A landscape with many valleys, sampled at points; each row gives a point and its height.
From any point a ball rolls to the lowest of the 6 points nearest to it. It stops when none of these is lower. Distance is the straight distance between rows; heights are no part of it.
J403 (h 3.06):  12 -34 -21 -11 -38   6  37  31  30  28 -17 -31  28  54 -28   3  27 -27  36  66  27 -38  16   8 -40 -32  26 -39 -37  28  -1 -40  14  27   8 -15  28 -17  15 -16  10 -30  34  39  33  57 -36  23 -32 -25 -16 -26 -50
J824 (h 3.94):  26 -33  -6 -15  20  -5  -6 -12 -25  -5 -19   4  -6 -13 -13  19  26   0  -5 -39  23   7  -6  20   9   3  22   3 -44  35   3   4 -11 -16  -3  -4  22  14  11  -8  28 -10  15   4  15   7 -12 -19  16 -16  39  13   2
J554 (h 0.77): -23  43   4  36  30   2  11   0   4  -4  46  37 -13  -1  50 -16 -34  20  10   5  -7  11  25 -29  21  26   3   0  43 -48   8   6  -9   4 -12  34   5 -19   2  26   0  -4 -19 -19 -57 -25  34  27  37  25 -21   8  15
J993 (h 2.90):  25 -24 -13 -16   1  -3   3  -3 -14  -8 -23  -3   7  22  -6  29  31   1   1  -7  14  -3   5  26  15 -12  25  -6 -50  28   4  -7  -6 -14   0   2  25   4  18  -7  20 -18  24  -3   7  11 -10  -5   4 -21  37  12 -14
J55 (h 4.09):  21 -43  -2 -28  18   0 -11 -28 -31   0 -21 -12  -5  -8  -3  34  23   7 -20 -58  22  14  -5   2  13   1  27   0 -48  32   5 -11 -12 -31   0 -16  26  14  12  -9  47  -8   8  -6  -1   6 -13 -22  34 -21  41  16  -1
J675 (h 2.59):   4 -23 -23 -15 -30  -2  20  35  37  16 -24 -19  20  57 -24   7  12 -32  40  81  23 -32  14  10 -50 -36   3 -33 -14  15  -3 -30  18  43  18  -7  12 -14  18 -12 -13 -35  30  47  29  61 -39  10 -53  -7 -25 -22 -38
J678 (h 4.32):  -7  42  16  46  42   5 -14 -34  -4   3  18  -6 -11  24  70 -15 -40  18   7 -24  14  35  19 -34  30  24  17   8  12 -38  29 -16   1   5 -29  37  19 -23   2  56  31 -24 -29 -14 -42 -45  32  19  60   3   7  -6  18
J480 (h 4.08):  25 -31  -8  -9  -4  10 -40 -33 -47  38   4  10 -12 -54 -51   8  -3  -6 -21 -70  20  15 -55  -2 -17  14   2  17 -30  42 -36  30 -11 -19 -34 -11 -33  25   3 -20  23   5 -33  -5  40  -2  -5 -45  30   5  64  -6  21
J613 (h 4.46):  -8  32   1  24  10  -1  15   7   7 -19  11  36  -3   4  26  -3  -2  18 -19  -6  -9  -9  23   6  20  13  -4   4  17 -29  11  11   5  -1   3  15  12   1  10  13 -17   3  10 -25 -40  -8  24  11   5  14 -24  15   3
J252 (h 3.62):  30 -42 -27 -14  21   7 -17 -15 -39  24 -11   5 -13 -37 -48  25  28  -7  -3 -39  23  14 -42  20 -22   8  -5  -2 -40  56 -36  23  -6 -15 -26 -17 -17  11  10 -25  16  -5 -12   6  36   6 -31 -26  19   2  66  -7  -5
J390 (h 2.26): -18   4 -12   1 -33   6  15  23  55  -7  -1  -5  43  38 -20   9  -6  -4  21  76  -9 -39  47 -16  -3 -26   5  42  27 -11   0   4  -4  45  -5 -11  23 -31 -32 -37 -22 -13  13   8   8  48   0  11 -57 -25 -67  -2 -48
J253 (h 3.75): -14  28  -3  27  -5   2  17  12  16 -12  19  19   9  12  16  -3  -9  16  -7  33 -12 -15  47  -4  15   2   6  22  32 -37   5  15  -9  14   5  20  22 -21  -6  -4 -17  -4   5 -16 -44   6  27  32  -6  12 -55  15  -7
J228 (h 5.10):  26 -18  13  -6 -16   9 -34 -28 -36  26  23   8 -13 -42 -33  -7 -21   2 -36 -94  12  21 -64 -20   2  13   8  31 -20  34 -19  35 -18 -37 -31  -7 -34  37   4   6  18  33 -35 -12  28  -6   9 -59  48  21  48 -29  35
J929 (h 1.47): -32 -12 -11  -1   0 -30  -5  53  41 -23  27 -10  16   0 -26 -30 -16  -5  13  60 -16 -10  14   5 -17 -22 -51  -2  65 -43 -18  19  10  29  32  11 -34   6 -24 -36 -57  27  -7  -5   2  -4  24  26 -89 -14 -72  39 -16
J633 (h 4.30):   9   1  10  -1   9  -3  -3   1  -1 -10 -22  19  -5  17   9   9   5  12 -29 -16   1  -4   6  25  23  -7   9  13 -21   0  12  -5  -9 -14   5   9  19   0  13   8   3   2  24  -3 -28   4  12   0   5   6   4  17   1
J681 (h 5.20): -24  39  18  19  18  -8  -8   0  -7 -29  33  42 -40 -21  44 -37 -25  12 -14 -42 -12  14 -31 -39  27  22 -13 -16  36 -37  10   9  -1 -29   3  18 -23  -7  13  42  15  27 -19 -13 -20 -37  15 -21  55  38   7  -9  44
J151 (h 0.73):  16  -9  17  -2  18  -2 -55 -41 -31   1   2  14  -4 -25  14  16  -9   8 -47 -84  18  37 -25 -21  23  19  16   8 -23   8  17  17 -16 -43 -19 -19   4  23  10  13  36   8  -9   5  -9 -11   8 -36  60  -4  33   4  24
J595 (h 2.05): -14 -12  -7  -4  -8 -16  -4  35  22  -5 -23 -25  12  21 -35   1  -9 -20  21  71  -2 -29   4  29 -44 -28 -40 -27  23  -8 -27  -7  26  32  28   5 -30   2   8 -20 -56 -14  25  32  21  31 -19   9 -86   0 -20   7 -18
J599 (h 4.21): -15  31  14  17  -6  25  13 -11  14  13   7  11  20  21  26  19 -11  21  -3  16   0  -6  49   4  26   6  32  24   5 -21  14 -11 -16  23 -14  14  48 -24 -24  24   8 -13  -4 -14 -38  -2  27  47  20  -9 -32   4 -23
J306 (h 1.27): -18  12   4 -16 -18 -41   5  24  10 -21  11 -20 -19 -30 -13 -41   0   1  26  33 -49  -4 -12  15 -25   5 -65 -22  55 -13 -16  17  27  18  31 -15 -51   7 -19 -20 -88  49 -31  -8  14 -36  -8  20 -73  13  -3  18  28
J768 (h 3.97):  25 -41 -14 -31   2  13  22 -31 -12   7 -30 -28  18  10  -8  31  39   3   9 -22  21   3   7  14   9   9  37 -17 -61  40   5 -33  -6 -10   1 -12  29  -6  12 -24  54 -14  20  -2  24   7  -4  -4  15 -37  39   8 -20
J901 (h 3.79):  28 -54 -15 -33  26  16 -11 -31 -43  26  -9 -10  12 -41 -26  36  15   5  -2 -50  39  15 -35   0  -4   8  11  11 -45  45 -23   8   6 -19 -26 -20  -7  11  15 -47  48 -20   7  -1  37  16 -24 -44  25 -26  68   4  -5
J986 (h 3.85):  -6  10   0  16  -2  12  16   0  16  -6   3  12  10  22  23  11   6  12 -13  11  -9 -10  37  15  28   2  17  20   8 -18   6  -9  -6  -1  -5  14  23 -13   3   6  -5 -13  13 -15 -37  11  27  30  -5   1 -31  19  -9
J381 (h 3.02):  20 -21 -23  -4   0   9   3  -4 -50  19 -27  -8 -14 -40 -51  12  30 -20  12  -6   9   6 -41  31 -36  10 -10 -21 -33  55 -40  26   9  -6 -11  -5 -20  19  -2 -22   0 -20   8  33  31   6 -65 -22  13   9  64 -10  -5
J592 (h 1.70): -37  10 -22  15   3 -22  18  47  38  -7  47   7  17  -8 -24 -25 -13   8 -13  58 -23   6  28 -21  -6 -20 -22   2  64 -55  -6  31  -8  13  25   9 -13  -4 -20 -36 -35  13  -3 -28 -31 -20  39  30 -35  -8 -85  27 -21
J941 (h 5.00):  10 -20  16 -40 -10  24  25 -19  -3  26 -36 -38  33  31   6  26  32   0  18  -1 -14  -8  38  10  23   0  52   2 -58  38  13 -48 -20   4  -4 -12  61  -7 -21   0  54  -6  26 -10  11  14   6  23  14 -43   9 -11 -45
J680 (h 1.45): -27  25 -17  33 -17  -4   8  27  48  -2  32   7  40  -1 -22 -11 -24  14  -3  78  -6 -19  53 -34   1 -15   8  41  60 -37  -2  34 -11  28  -3  -8  15 -35 -41 -39 -31  -5   2 -24 -18  12  16  33 -27 -14 -90  16 -52
J685 (h 2.18):  -4  13   5 -13  -8 -15   1   9  -1 -14  -9 -12 -28 -23 -32 -22  11  -6  19  31 -36 -17 -21  41 -37  -6 -55 -16  23   4 -25  22  30  23  23   4 -45  20  -7  -4 -73  11   0  19  18 -16 -35  -4 -61  24  19  11  10
J369 (h 2.24):   4  -2 -12   0 -10  -5   4  -5 -24  10 -23 -20 -26 -27 -46  -9  32 -29  14  32  -6   1 -38  35 -43  -3 -25 -27 -10  42 -29  25  13   6  18  -6 -43  16   1 -10 -38 -24   3  32  26   6 -67  -4 -19  21  48  -6  -6
J777 (h 3.83):  24 -55 -12 -24  27  30 -46 -51 -43  64  17 -15   6 -59 -27  34 -12  -8 -22 -78  25  19 -46 -13 -24  36   2  33 -33  31 -48  13 -13   9 -66  -9 -41  21  18 -50  53   9 -45 -11  53  28  20 -69  49   6  53  -6  16
J669 (h 1.21):  21 -18 -11  -4   3 -11   0  13 -15 -12 -25   0 -21  -4 -21   9  26 -13  10  10   0 -15 -23  45 -18  -7 -13 -18 -21  23 -28  23  10  -5  20   6  -5  18  17  -4 -28 -29  18  25  19   7 -32 -14 -29   5  30   4  -2
J178 (h 4.00):   9  10   8   3 -21  15  19  -4  20   2 -10   9  24  44   6  17   6   5  -3  18  -7 -21  57  22  33  -7  40  28 -19   0   8 -19 -11   7   0  -4  36 -22  -8   9  10  -3  17 -15 -17  10  19  30  -2 -12 -25 -11 -21
J668 (h 0.67):   9  -2   0 -14 -54  16  22  25  34  16  -8 -23  48  65 -25  -2  12 -23  52  70  -4 -47  35   2   4 -29  48  11 -28  35  -2 -40   7  47   4 -21  45 -20 -33 -14  17 -16  27  11  34  62  -8  22 -31 -39 -25 -39 -55
J841 (h 3.50):  -6  33  23  -9 -28  -8  22   5 -10 -19  26  44 -30 -50   5 -37  -6   6  -5 -26 -23  -2 -49 -26  10  30 -31  -3  58  -6  -5  24  -6 -29  14   3 -45  -3  -8  34 -38  66 -31 -27  21 -40  10 -18   9  48  -1 -22  64
J212 (h 6.29):   0  38  21  22   3  -5 -24 -14 -20 -10  38  49 -39 -34  40 -39 -37  -5 -13 -74  -1  12 -60 -61  27  16  -9  -3  26 -17  -7   4  -3 -40 -16  14 -49   4  12  58  25  44 -36  -9  12 -26  15 -47  74  34  14 -41  55
J355 (h 5.36):  -8  43  26  15 -23  -6  -8 -15 -12 -14  31  50 -39 -39   7 -39 -33   2 -11 -59  -4  -4 -73 -48  24  33 -14  -4  35  -4  -2  15 -11 -42 -12  12 -53 -13  -1  54  14  68 -46 -22  22 -38  15 -45  54  63   5 -39  65
J294 (h 1.87): -10  -8  -9  -4  -1 -27  -2  39  41 -10   0 -15  13  29 -26   1   8  -2  14  70  -9 -28  20  15 -30 -27 -38  -3  41 -40 -17   3  16  38  23  -2 -10  -5 -12 -29 -53   1  24  16   4  22   4   7 -79  -5 -43  17 -21
J479 (h 2.69):  23   4  16  -1 -14  -8   4   5 -30 -13 -13  13 -39 -34 -41 -13  20  -3   8 -14 -13   5 -43  24  -9   3 -28   9  -1  27 -17  38  13  -4  15  -6 -23  20  -4   5 -42  13  -9  12  19 -13 -31  -6 -15  24  43  -2  22
J654 (h 3.38):  -7  12  24  -4  25  20 -32 -66 -14  22 -23 -37   4  14  55  13 -30  14 -28 -56  19  48  13 -26  31   6  17  -5 -16  -6  52 -32 -27 -29 -14 -13  39   2 -13  34  74 -16 -27 -12 -31 -30  21   0  66 -19  15 -24   7
J602 (h 2.84):  -1 -28 -33  -7 -10  -1  17  19 -17  17 -43 -28  -9 -20 -36  16  30 -40  14  55   7   3 -23  39 -53 -21 -17 -40 -23  39 -20   4  10   2   9  -7 -33   4  23 -29 -13 -26  15  53  26  21 -84  -5 -12  15  33  -8 -26
J731 (h 2.77):  -1   3   2   6  -1  -3  18  20  17 -21   5  16   7  15   2   0   6  18 -14  21 -14 -14  27  14  11 -13  -2  14  17 -21  -3  -4  -3   9   5  15  11 -18  10   3 -31   1  23  -6 -23  10  16  14 -27   5 -27  15  -5
J816 (h 3.73):  26 -58  -8 -30  20  20 -33 -42 -39  33   0  -1  13 -47 -30  32   4   6 -24 -82  30  28 -38 -11 -11  26  13  23 -39  36 -32  16  -7 -17 -36 -27 -14  33  11 -39  49  -2 -18 -10  39  12   0 -61  42  -6  66   9  10
J411 (h 5.37):  -2  14  13   5  10   9 -10 -28 -15   4 -14  -7   6  17  41   9  -2  15 -26 -45  17  19  34   4  29   6  26  16 -23  -2  40 -23 -19 -23  -8  -2  42  -5   2  31  36  -7 -11 -12 -41 -20  16  16  39  -8   3   2  -1
J858 (h 2.70):  13 -32 -20 -11 -40  -1  33  42  25  14 -23 -25  19  39 -27   8  21 -35  37  84  26 -35  16  14 -60 -37   9 -62 -26  29  -7 -34  12  27  24  -4   4  -8  28 -24   3 -44  26  53  34  54 -49  18 -36 -17  -8 -29 -51
J367 (h 4.39): -19  38  10  46  53  -4 -13 -22   0 -12  41   7 -39   9  78 -34 -49  15   0 -31   7  35  -6 -55  20  19   1  -6  10 -44  20  -9  13 -16 -31  32  -5 -13  11  49  43  -1 -37  -8 -33 -42  35 -11  70  11  21  -9  49
J26 (h 2.72):  17  -8  -7   4   1  -7   2   2  -7   0 -11   7 -13  17  -7  17  20   1 -13  -3   2 -23  -3  28   2  -8  -1  -1 -29  10  -3   2   3 -18  10  11  23   8  14   7 -16  -4  32  -1  -5  14 -10  -1 -14  -5  16  15  -4
J47 (h 0.74): -31  -3 -29  17 -10 -20   5  38  54  -1  40   5  29  -1 -28 -21 -10   5   6  71 -19 -16  23 -24 -10 -24 -17  31  68 -42  -3  33 -13  22  13  -5 -16 -19 -45 -48 -37   5   2 -11 -16  15  25  24 -47 -22 -97  31 -40
J918 (h 2.48): -24  10   7 -19 -18 -30  12  34   6 -22  36   5 -24 -54  -6 -38   1  -4  18  21 -57   3 -25   3  -8   9 -66 -20  64 -19  -2  21  22   3  37 -13 -57   0 -24  -7 -82  62 -42 -34  14 -48   6  18 -42  12 -18   6  45
J315 (h 2.60): -15   3 -19  -3  -7 -16   4  17   9  13 -45 -37 -15 -13 -41   3   5 -47  23  81 -13   1 -14  35 -66 -21 -41 -49  10  20 -19 -11  26  20  17  -9 -47  14  14 -20 -52 -16  12  71  32  22 -75  19 -49  21  18 -14 -29
J364 (h 0.88):  14  -1   6   0  -3 -12   6  27 -13 -26 -13   7 -20  -7 -12 -11  16  -2  -2  -5 -21 -15 -19  31  -6 -10 -19   2  -1   3 -15  21  11   2  19  10 -13  20  15  12 -42   4   8  -4  -1  -8 -13  -6 -28  17  12  14  26
J503 (h 4.72):  -6  33  13  34   7  27   0 -13   1   8   3  -1  12  27  46  13 -16  15   3   8  15  13  45 -10  26  21  34  21  -2 -25  30 -10 -18  16 -21  11  42 -26 -11  31  16 -20 -29 -14 -53 -15  33  36  39   4 -19  -5 -13
J623 (h 4.80): -14  24  14  35  35   1 -20 -23 -11  -6  15  20 -29   4  60 -12 -30  14 -12 -47  11  35  -5 -32  29   6  -1  -3   5 -24  25 -10  -1 -23 -22  18   3   2  12  47  30  -5 -14  -3 -44 -34  22  -5  63  16  13  -5  33
J830 (h 2.21):  12 -14 -28 -10  -5 -12  16  34  18   5 -34 -20  11  33 -21   2  24 -21  24  60  10 -23   4  33 -35 -21  -2 -38 -21  10  -8 -16  13  17  19   6  -2   2  12 -18 -22 -27  34  41  19  36 -42   3 -48  -8  -6   3 -28
J227 (h 0.34):  -5  20  18  -8 -20 -19  14  22  -9 -25  13  18 -33 -45  -8 -34   3  11   5  -5 -41 -12 -36   3   2  14 -50  -7  40 -11  -9  30  16   2  27   6 -43  11  -1  11 -66  57 -25 -24   6 -37  -4 -12 -29  34   2   3  43
J451 (h 2.61):  22 -49 -25 -18 -10  10  30  14   1   7 -26 -27   6  16 -15  22  40 -14  23  31  25  -9   5  22 -38 -10  25 -38 -57  42 -10 -23   0  -3  12  -1  27  -4  20 -22  26 -28  35  19  27  29 -41   6 -15 -23  25 -12 -30
J262 (h 4.67): -10  26  18  32  36   1 -36 -29 -12  -8  40  10 -33   3  62 -29 -45   8 -21 -66  10  42 -27 -58  22  19   4  -1  -6 -22  23  -2  -4 -37 -27  12 -17  11   9  50  47   8 -29  -2 -29 -29  10 -34  84  13  17 -19  43
J97 (h 4.94):   7 -59  14 -49  32  27 -13 -61 -10  28 -17 -53  25 -29  24  52  18  11 -30 -65  19  29  -2 -32  17  42  30   7 -43  31  24 -31  -8 -30 -19 -41  27  24   9 -48 108  -2   1 -16  30   3   4 -40  45 -35  43  15  -2
J761 (h 3.19):  -6  31  12  33  40  10 -31 -56  -6  16   5 -28  -6  19  66  -6 -41  13  -4 -47  26  46   7 -27  28  18  14   9   1 -20  42 -21 -13 -19 -33   8  26  -4  -3  56  56 -24 -36  -6 -36 -40  30   4  73  -7  15  -9  29
J318 (h 4.82):   9  -5   8 -27  -5  17  -1 -30  -4  12 -28 -21  20  24  15  40  20   5  -6 -27  11   7  36  11  23   5  42  11 -47  22  28 -36 -18 -20  -2 -10  44  -8  -3  12  55  -4  16 -21 -14  -2  16  13  30 -24  14   1 -14
J838 (h 3.81):  11  19  18  -7 -25 -15   7  -1 -24 -12  -2  23 -28 -44 -27 -29  12   7  -7 -43 -20   0 -58   3  -5  11 -21  16  20  25 -12  32   7 -19   6   1 -37  12   0  17 -44  40 -18 -11  16 -20  -8 -21   2  36  33 -14  52
J51 (h 5.88): -14  26   9  20  12  -7   7   1 -21 -26  10  46 -21 -11  29 -15  -9  12 -13 -38  -2  -1 -22  -4  26  11  -9   3  17 -31  11   9  -3 -20   4  15  -6  11  17  29  -1   9  -2 -17 -32 -28  14   2  31  27   1   9  33
J585 (h 4.63): -12  36  -7  35   0  11  14  -7  16  11  23  14  21  -4  16   3 -24  26   4  52  -3   4  52 -27  26  25  25  33  28 -44  16  15 -13  33 -14  12  22 -34 -29  -3 -21 -20  -7 -23 -42  -9  27  46  10   5 -61   6 -28
J160 (h 2.10): -34  -8 -12  -6  -5 -32  -3  47  23 -22  31  -3  -9 -17 -23 -30 -10  -7  10  42 -39   0   5   7 -16 -16 -49 -23  69 -45 -13  21  18  31  42  -3 -48  10 -20 -33 -67  41 -25 -15   5 -31  14  26 -87 -10 -57  28   6
J729 (h 2.01):  14 -13  -9   0  -7 -13   5  25   8 -19 -24  -9 -15  12 -27  -7  11 -15   7  43  -9 -21  -8  41 -32 -17 -30 -16  10   5 -23  13  26  14  23  13 -11   8   7  -7 -51 -12  23  19  20  18 -26   8 -65  10   3  18  -7
J782 (h 3.44):  27 -38   3 -15  28  16 -39 -42 -32   6 -13   0  10 -34  -6  30   2   2 -31 -81  21  31 -37 -12  14  17  15  15 -35  23  -1  14 -18 -38 -21 -29  11  26  14 -25  51   1   0  -1  19   1  -5 -43  45 -25  58   7  14
J915 (h 2.22):  -7  -8 -11  -6 -21   3  14  35  55  -7   1 -11  40  57 -30  -2  -1 -13  32  77  10 -41  32  -5 -25 -35   1  17  19 -10 -12 -13  15  44  -5   2  12 -32 -11 -25 -20 -13  24  24  20  56  -6   7 -69 -14 -53  -1 -36
J808 (h 2.28): -15  16  -3 -11 -11 -28   6  33   0 -27  31   5 -19 -30  -8 -35   1   7   9  15 -39 -13 -15  24 -14 -10 -54  -9  51 -31 -15  16  21   7  41   4 -46  10  -5 -13 -65  42 -11 -25  10 -26   1  13 -63  26 -12  10  19
J896 (h 1.89): -17  -6 -12 -13   9 -22  -2  40  18 -17   1 -18  -2   2 -27 -21  -6  -3   4  54 -29 -18   1  18 -25 -13 -54 -11  39 -28 -23   7  27  37  23   6 -35  19  -5 -27 -62  16   7   6   6  -1   6  18 -88   5 -32  32  -2
J282 (h 1.23):  -4  18  21  17  29   9 -40 -42 -17   9   3 -19 -16  13  66   2 -25   3 -35 -62  25  48  10 -31  33   8  17   6 -12  -8  41 -20 -13 -41 -24 -10  17  10  -3  43  57  -7 -19   7 -27 -30  20 -16  70  -3  23  -7  26
J875 (h 3.23): -17  25   8   8   2 -18  17  29  -4 -27  33  34 -29 -23  11 -28   0  13 -13  10 -38  -8  -4  -5   1  11 -30 -17  42 -34  -3  20   9  -2  24   9 -26   9   1   8 -43  30  -9 -30 -14 -36  10  16 -32  24 -30  12  27
J409 (h 1.86):  -4  18  16   3  -7  25  12 -20   2  10 -25  -3  29  32  22  27 -10   1   9  -3  -5   7  56  14  34   0  44  21 -18   0  31 -28 -20  11  -9   0  52 -19 -29  25  26 -14   1 -20 -30  -5  30  35  29 -13 -22 -12 -26
J606 (h 1.39):  29 -25 -20  -8  -1   0   9   6  -5  -6 -31  -1   1  20 -19  14  33  -6  13  18  10  -8  -1  42 -13 -16   7 -13 -34  27  -6  -1  11   2  12   4  19   8  17 -10 -11 -29  37  17  11  20 -36  -1 -22 -17  27   1 -12
J924 (h 5.50):  -6  18  11  12  18  -4 -32 -24 -17 -17   2  25 -28  -2  43   9 -11   4 -32 -57  11  23 -19 -13  25   3   8   5 -19  -4  32  -3  -6 -41 -12  -3   8  14  19  32  24   1  -7 -16 -20 -15  10 -15  56  13  16   4  32
J763 (h 3.82): -14  26   9   4 -24  29  17   0  22  -4   4   1  41  27  13  18 -11   6   5  45  -3 -21  68  -2  25  -4  40  39   8  -8  16   5 -12  41  -8   4  36 -35 -29  -5  -5 -18   3 -13 -21  24  22  36  -7 -11 -50 -10 -35
J260 (h 2.23): -19  -4  -8 -10  -7 -32  -8  30  12  -5 -15 -35 -12  -5 -38 -22   1 -15  39  62 -26  -4  -8  23 -47 -12 -69 -29  30 -10 -30  -5  29  45  29  -6 -41  12  -3 -15 -78   3  -3  41  15   6 -34  18 -89   8   0  26  -7
J958 (h 3.12):   6  12   5   3  -3 -20   0   5 -24 -21  -8  29 -23 -16  -4 -12   8  10 -17 -20  -9  -4 -26  17  14  -6 -18  -3   6  -5  -9  17   2 -10  11   5 -11   8  17  17 -31   8  11 -11  -6 -14  -2  -9 -12  17  12  18  31
J568 (h 4.62): -17  30   8  14  17 -15  19  15  -3 -22  29  48 -28 -28  28 -25 -17  17  -9 -17 -18  -3  -9   2  14   7 -25  -4  32 -38   3  13   5  -9  11  20 -27  -1  13  14 -16  17  -7 -24 -31 -25  19   8   9  28 -19  10  22
J881 (h 2.56):  -5 -20 -22 -11 -22 -11  23  29  10  12 -39 -28   7   9 -32  13  14 -51  29  75   9 -12  -2  25 -69 -41 -16 -61  -4  14 -14 -29  23  20  25 -12 -22  -1  15 -23 -19 -34  26  62  33  49 -64   6 -42  12   2 -15 -25
J871 (h 4.51): -19  38   5  41  19  23  13 -10  15   6  38  19   9  17  44  -5 -28  22   3  16   2  13  43 -22  23  31  26  19  31 -41  19   4   2  16 -20  27  21 -32  -7  29   9 -21 -15 -22 -55 -28  42  43  40   7 -33   4  -6
J141 (h 3.51):  17 -29 -17 -23 -12  16  25  -2  10   9 -18 -21  18  47 -11  25  36 -10  32  26  10 -16  26  27   7 -11  34 -10 -61  40   8 -31 -13   7   4 -12  45  -8   3  -5  32 -19  34   8  17  26  -9  16  -8 -40   7  -2 -39
J722 (h 3.08):   6   0   5  -6 -26  13  14   8  30   0  -5  -6  29  51  -7  17  10   5  16  49  -3 -41  49  13  19 -17  30  30 -13   6  11 -14  -5  33  -2  -5  37 -26 -13 -10  -1  -7  22   5  -4  28  17  28 -28 -19 -29  -1 -34
J431 (h 0.62): -20  34  14  11   5 -12  17  18 -13 -26  32  60 -26 -41  22 -32  -7   8  -8 -26 -29  -5 -45 -20  18  19 -23 -15  44 -35   4  19   0 -20  17  12 -36   1   1  25 -25  39 -23 -22 -15 -37  16  -4  13  43  -7  -9  50
J638 (h 5.59):  11  17  20   3   1  -9 -12  -2 -32 -20  -6  30 -28 -26  -4  -8  -5   0 -21 -54  -3   1 -39   2   8  12 -11  13   1   5  -6  21  -9 -25   6   4 -17  18   9  25 -16  23   5  -8  -1 -19  -1 -20  25  21  19   2  34
J561 (h 2.13):  22 -30 -16  -1  -4  -3  24   9   6   4 -26 -17   7  37 -28  24  39 -14  19  35  19 -28   2  31 -12 -16  12 -26 -34  16   1 -16   9   7  11   5  24  -4  12 -13   5 -23  39  31  15  27 -29  10 -38 -13   8   2 -23
J320 (h 4.50):  -1  -9  17 -35  25  23 -17 -44 -13  15 -33 -35  25  -3  35  41   3   9 -26 -64   7  42  20 -18  30  10  32   3 -43  28  45 -32 -28 -41  -6 -18  48   9 -12   0  75  -4   4  -5 -14 -14   2 -19  53 -36  27   3  -4
J619 (h 2.86):  -3   4  -1 -12 -54  11  12  30  61  -4  -4  -5  60  43 -26 -12  -5 -12  38  85   0 -48  40 -25 -14 -33  24  46   8  12  -5 -22  16  59 -14 -22  28 -39 -33 -28   0 -18  24  31  31  56 -15   1 -51 -40 -59 -17 -53
J943 (h 4.31):   23  -36    3   -5    1   13  -53  -35  -43   39   23    2   -2  -54  -30   20  -28    3  -41 -106   27   28  -58  -25   -2   11   15   23  -22   26  -29   25  -18  -36  -47  -10  -37   37    7  -18   42   32  -44  -10   39    7   24  -59   53    3   36  -28   22
J647 (h 5.21):  -1 -40  32 -50   8  28  17 -40   7  27 -33 -59  30   7  13  37  27   4  -4 -34  -3  12  29  -4  16  15  45 -12 -65  44  25 -50 -17 -22   6 -30  47  -2 -18 -11  88 -10  17 -22   4  -8  18  -3  33 -42  19   0 -21
J70 (h 4.76): -26  36 -21  41  20  -2  16  24  28  -4  38  32   9  -3  26 -13 -21  17  -7  30 -10   3  33 -15  10  26   4  16  52 -56   7  14 -10   7   2  29   4 -21  -4   3 -21  -6  -9 -27 -43 -18  33  37   8   7 -61  12 -18
J136 (h 3.66):  -3  40   7  31  39  -5 -30 -42  -1  -2  21   0 -20  12  71 -20 -42  12 -13 -61  16  43  -2 -45  33  17   3   4   4 -27  33 -16   3 -25 -29  19   0   1   6  50  51  -8 -23  -8 -28 -33  22 -23  75  13  16 -17  33
J277 (h 4.05):   4 -10  14  -6  26  15 -24 -43 -14   6 -19 -12   5   4  32  23  -7  12 -34 -66  25  36   9  -6  30   8  27   1 -33   3  28 -16 -21 -37 -18 -29  33  14   2  15  56  -9   1  -6 -20 -12  14  -7  54 -21  31   2   3
J350 (h 1.95):  -1  -5 -10   4   4 -12   4  32  28 -12   5  -3  15  25 -23  -8  10  11   6  45 -15 -23  20   9 -10 -15 -27   9  24 -26 -17   8   8  31  20  17  -5  -7   3 -21 -50  -4  25   6   1  12  14  15 -76  -3 -51  29 -12
J483 (h 5.79):   7   8  24   3  -8   3 -39 -17 -37   2  21  38 -21 -38   6 -24 -23  -2 -38 -89   2  22 -58 -30   9  15   4   9   1  11  -6  18 -17 -41 -21   0 -31  32   9  32  21  44 -32   1  10 -18  24 -53  66  17  26 -23  45
J587 (h 3.18):  13 -13 -10 -10 -61  19  29  45  43  19 -10 -25  46  63 -20  -6  17 -35  59  74  21 -36  26 -10 -43 -44  35 -13 -16  32  -3 -39  13  57  -5 -19  36 -22  -3 -20  10 -28  27  46  47  73 -27  15 -42 -39 -30 -38 -45

Two balls start at each pair of points below. Name the first point that both come to, or write none.
J55 / J647: J993
J731 / J915: J929
J561 / J768: J606

For each start below, name the point where the ball stops.
J858: J364
J881: J47
J986: J47
J585: J47
J613: J47
J451: J364
